Each scene shows the same named points in several views. A view is turned or mirrored, and shifted as a whole, has a little noise and may leave points out.
(in the rows, 128 means zero)

Scene 1
View 1
(97): [123 149 143  95 124 150 139 170 122 151 105 133 109 128 151 116  93 145
 126 105 119 155 127 159  95]
(159): [109 130 137 129 114 106 118 137  89 141 110 155  92 114 127 105 148 162
  58 107 101 131  97 179 120]
(24): [111 126 128 158 115  86  76 130  92  94 104 168  82 105 110  93 180 132
  42  95 118  87  98 130 134]
(154): [112 127 132 152 117  99  86 135  90 105 116 167  84 107 110  90 156 128
  62  95 118  92 107 127 125]
(217): [108 132 137 125 118 113 118 143  98 135 109 155  93 113 129 109 138 155
  67 104 112 131 101 171 113]
(114): [117 145 138 157 120  77  85 148 140  85  76 166  96 113 139 104 204 134
  68  94 117 107 100 127 124]
(9): [112 136 127 162 122 100  66 136 105  81 108 169  83 104 108  80 167 111
  71  91 128  70 120  92 123]
(96): [112 130 140 108 115 142 132 151  90 155 121 144  99 115 131 108  98 152
  92 106 112 142 113 170 108]
(130): [125 157 146 100 132 143 128 177 147 128  90 140 114 127 153 112 113 135
 133  97 126 146 127 139  92]
(46): [118 153 143 112 132 142 118 169 130 128 101 142 109 120 145 106 115 134
 121 102 127 135 126 138  99]
(2): [120 148 145  90 126 170 135 174 120 147 119 137 110 126 136 107  64 128
 142 103 129 139 142 134  92]
(134): [117 142 142 110 124 140 127 157 115 139 108 146 102 123 134 105 108 138
 108 102 121 131 124 147 103]
(196): [112 132 131 154 116  84  86 135 104  95 104 165  85 106 116  91 177 133
  54  95 119  95 103 130 128]
(30): [118 140 146  87 125 174 147 170  99 161 127 131 108 122 129 110  49 139
 136 106 128 147 139 152  90]
View 2
(114): [146 111 129 113 117 122 104 130  81 149 133 175  66 155 137 102 117  84
 118 132 208 135 166 132 142]
(9): [133 137 126 101 120 105  99 130  78 139 109 147  79 159 112  82 121  61
 102 149 212 142 175 119 159]
(97): [142 123 114 141 155 159 148 123  90 149 150 177  92 148 147 125 112 175
 123 115 103 149 101 162 167]
(130): [145 114 119 145 167 137 147 124  79 145 143 182  70 132 164 112 104 148
 132 113 118 145 115 155 166]
(2): [128 149 114 137 179 141 155 120  84 134 130 156  99 141 138 103 103 172
 113 127  85 163  93 157 178]
(30): [130 153 113 140 165 159 153 121  88 136 133 151 110 153 134 110 108 187
 114 130  71 163  81 159 181]
(24): [147 124 134  93  86 134  89 130 100 153 129 152  88 180 103  98 134  81
 105 150 218 140 166 124 139]
(217): [146 131 123 112 111 166 121 122 105 153 143 155 103 175 118 120 130 156
 110 139 138 148 115 149 153]
(46): [150 110 126 133 137 144 136 128  88 147 143 182  72 146 151 120 115 144
 128 116 141 143 126 150 153]
(154): [141 136 130 106 104 132  99 127  91 146 123 148  91 170 106  97 129  93
 107 152 195 145 158 129 150]
(159): [155 114 130 107  89 169 114 121 106 162 148 165  97 179 113 125 131 146
 110 138 172 145 131 149 134]
(196): [148 121 128  99  98 129  95 130  90 151 131 157  82 170 116 101 128  84
 108 143 207 139 168 128 142]
View 3
(130): [116 122 129 148 130  82 162 146 103 128  92  92 115 163 114 111 116 166
 135 160 173 130 148 114 124]
(159): [147 126 131 142 189 129 130 117  81 137 172  83 109 188 131 130 160 196
 167 156 140  92 151 128 121]
(2): [ 99 119 128 159 127  92 161 139  75 119  90 114 120 163  83  94 118 153
 102 138 155 111 171 132 131]
(196): [164 116 148 120 180 139 114 115 128 179 182 109 114 176 138 153 160 164
 161 161 116 105 116 104 132]
(154): [153 117 145 122 176 138 113 117 121 172 182 113 113 178 124 144 160 156
 145 150 114  99 126 109 140]
(46): [120 118 134 149 137  95 151 137 105 137 107  99 113 167 109 115 129 165
 133 155 156 117 147 119 128]
(97): [111 126 126 159 143  88 163 138  77 113 101  86 113 171 105 102 127 180
 132 150 170 110 169 129 120]
(96): [120 126 128 155 170 116 144 121  67 122 139  93 112 183 104 106 143 181
 133 142 143  91 177 138 123]
(30): [ 95 125 120 163 138  92 159 130  61 106  97 107 115 168  75  86 123 162
 103 130 152  94 187 146 130]
(134): [121 123 130 149 152 103 150 131  92 129 124  99 111 174 109 110 134 167
 132 149 145 109 153 124 125]
(24): [169 114 149 115 188 145 109 107 132 182 200 110 112 183 141 157 169 165
 163 158 110  97 114 109 135]
(114): [169 121 152 120 164 125 124 131 154 180 167  92 107 173 155 161 153 174
 181 177 144 128  96  90 120]
(217): [128 124 131 146 179 121 137 115  75 130 152  92 110 186 116 118 155 184
 149 144 140  94 165 132 125]
View 4
(97): [115 113 101  78 153 155 128 112 156  84 120 110 147 103 146 154 138  94
 109 132 162 129 134 120 171]
(159): [120 130 111 146 124 108 152 132 126  97  89 117 121 112 137 164 116 137
 122 111 115 135 150 116 155]
(9): [205 157  96 162 119  94 181 129 116 143 121 145 146 123 109 136 117 154
  85 100 115 171  93 162 119]
(46): [144 118  96  97 153 145 134 118 155  99 135 122 156 106 138 153 127 103
  93 121 159 139 113 132 157]
(196): [173 145 102 174 118  89 169 141 112 125 110 132 135 118 126 151 106 151
  98 102 108 151 109 139 122]
(217): [122 135 107 117 130 125 145 123 139 100  96 116 129 111 127 152 130 136
 122 117 132 146 155 127 171]
(30): [119 125  98  46 157 172 127  95 168  85 120 116 144 105 124 141 153 102
 113 133 176 144 151 139 199]
(114): [175 121  98 190 127  91 160 150 111 117 127 132 150 116 150 163  92 129
  85 106 112 138  86 121 106]
(134): [140 123 103  99 145 142 137 120 148  95 122 120 144 106 134 147 128 113
 103 122 149 139 130 127 163]
(2): [138 124  94  56 157 167 128 102 169  90 131 118 153 108 125 142 148 101
  99 130 176 146 132 142 180]
(130): [141 105  94  93 153 150 125 118 156  87 140 117 162 101 148 153 130  86
  91 126 166 129 108 124 156]
(24): [187 154 101 169 121  94 180 132 115 131 113 139 136 123 116 146 116 155
  95  99 109 158 111 155 120]
(96): [116 127 103  99 140 143 138 116 149  95 101 117 124 108 132 149 134 130
 122 120 139 138 156 130 176]
View 5
(46): [110  69 125  80 128 139 110  89 121  86 143 105  50  80 136 117  98 116
 127 153 151 118 131 118 116]
(217): [118  79 152  97 135 139 137 145 120 118 144  98  76  93 135  94 114 124
 112 154 123 106 128 120 127]
(114): [127  70  66 100 112  98 101 124 102  91 106  63 140  70 153 104 114  95
 141 126 149 118  81 123  88]
(159): [118  77 136  99 133 118 135 158 116 123 127  74 102  86 143  84 115 116
 112 145 119 108 114 119 123]
(24): [148  88  90 109 124 115 125 172  98 106 122  84 156  95 143 115 132 105
 130 138 125  96  83 134  90]
(96): [113  78 157  93 138 143 134 133 122 115 148 104  58  90 133 101 107 125
 108 160 125 107 141 116 133]
(134): [111  72 136  87 127 139 119 106 120  97 144 104  55  83 136 111 103 118
 120 152 144 114 132 122 120]
(9): [158  92  70 108 122 119 107 135  94  77 128 107 144 102 139 151 128 102
 141 143 145  90  84 145  74]
(30): [100  81 189  86 148 167 139 112 130 109 166 128   6  95 124 112 103 140
 105 173 125 107 166 118 142]
(154): [147  92  99 104 130 125 123 155 104  98 127 100 131 101 139 126 129 113
 126 146 130  94  95 140  93]
(130): [100  58 126  76 123 139 106  72 122  81 142 102  34  70 135 118  92 116
 129 147 159 130 138 112 121]
(97): [ 89  60 167  77 134 151 113  79 132  95 156 108   4  76 133 100  86 128
 115 160 148 129 161 109 136]
(2): [109  77 155  78 137 165 115  83 124  84 163 135  13  93 119 135  99 130
 118 166 146 112 153 120 127]
View 6
(159): [124 130 129 160 116 151 135 145 129 104 123 138 139 176 148 138 136 111
 120 127 150 140 138 102 121]
(46): [116 161 134 108 119 125 137 157 178 136 130 114 141 140 145  96 145 100
 101 172 127 161 141 135 139]
(2): [110 159 135 112 137 126 128 180 199 164 114 112 137 119 134  93 143  92
  82 182 150 183 114 125 156]
(114): [128 148 124 134  73 142 152 113 129 102 165 126 148 187 149 105 146 129
 144 132  88 117 199 150 106]
(196): [117 134 127 162  91 150 143 134 148 126 148 128 146 173 148 110 141 133
 122 126 116 144 182 131 118]
(217): [116 133 130 155 122 148 129 157 151 122 119 132 137 156 147 127 135 106
 112 138 154 157 123 104 129]
(154): [117 124 122 181  93 158 140 138 145 136 151 134 138 173 143 112 141 140
 124 115 115 150 189 133 123]
(24): [121 117 118 190  83 162 142 122 130 126 156 138 145 187 146 114 145 151
 134 100 113 139 202 129 109]
(134): [115 152 134 126 125 133 133 161 167 133 120 121 138 142 142 107 143 103
 105 162 137 164 133 121 138]
(9): [115 125 119 183  77 156 145 131 159 155 166 126 142 173 141  89 149 156
 124 119  91 149 223 157 119]
(30): [107 153 133 116 153 129 118 189 196 158 100 120 132 118 137 108 141  87
  79 179 162 189  92 107 155]
(96): [115 140 132 142 132 140 126 166 159 131 106 133 139 149 145 126 140  98
 103 149 158 167 116  98 135]
(97): [121 164 137 101 134 122 126 168 170 128 109 121 139 135 147 113 139  82
  98 177 150 162 105 116 140]

In a view up to two points have been moved. Name them for each view, in the order of its rows, or write -.
view 1: (217)
view 2: (114), (46)
view 3: -
view 4: (24)
view 5: (30), (97)
view 6: (196)
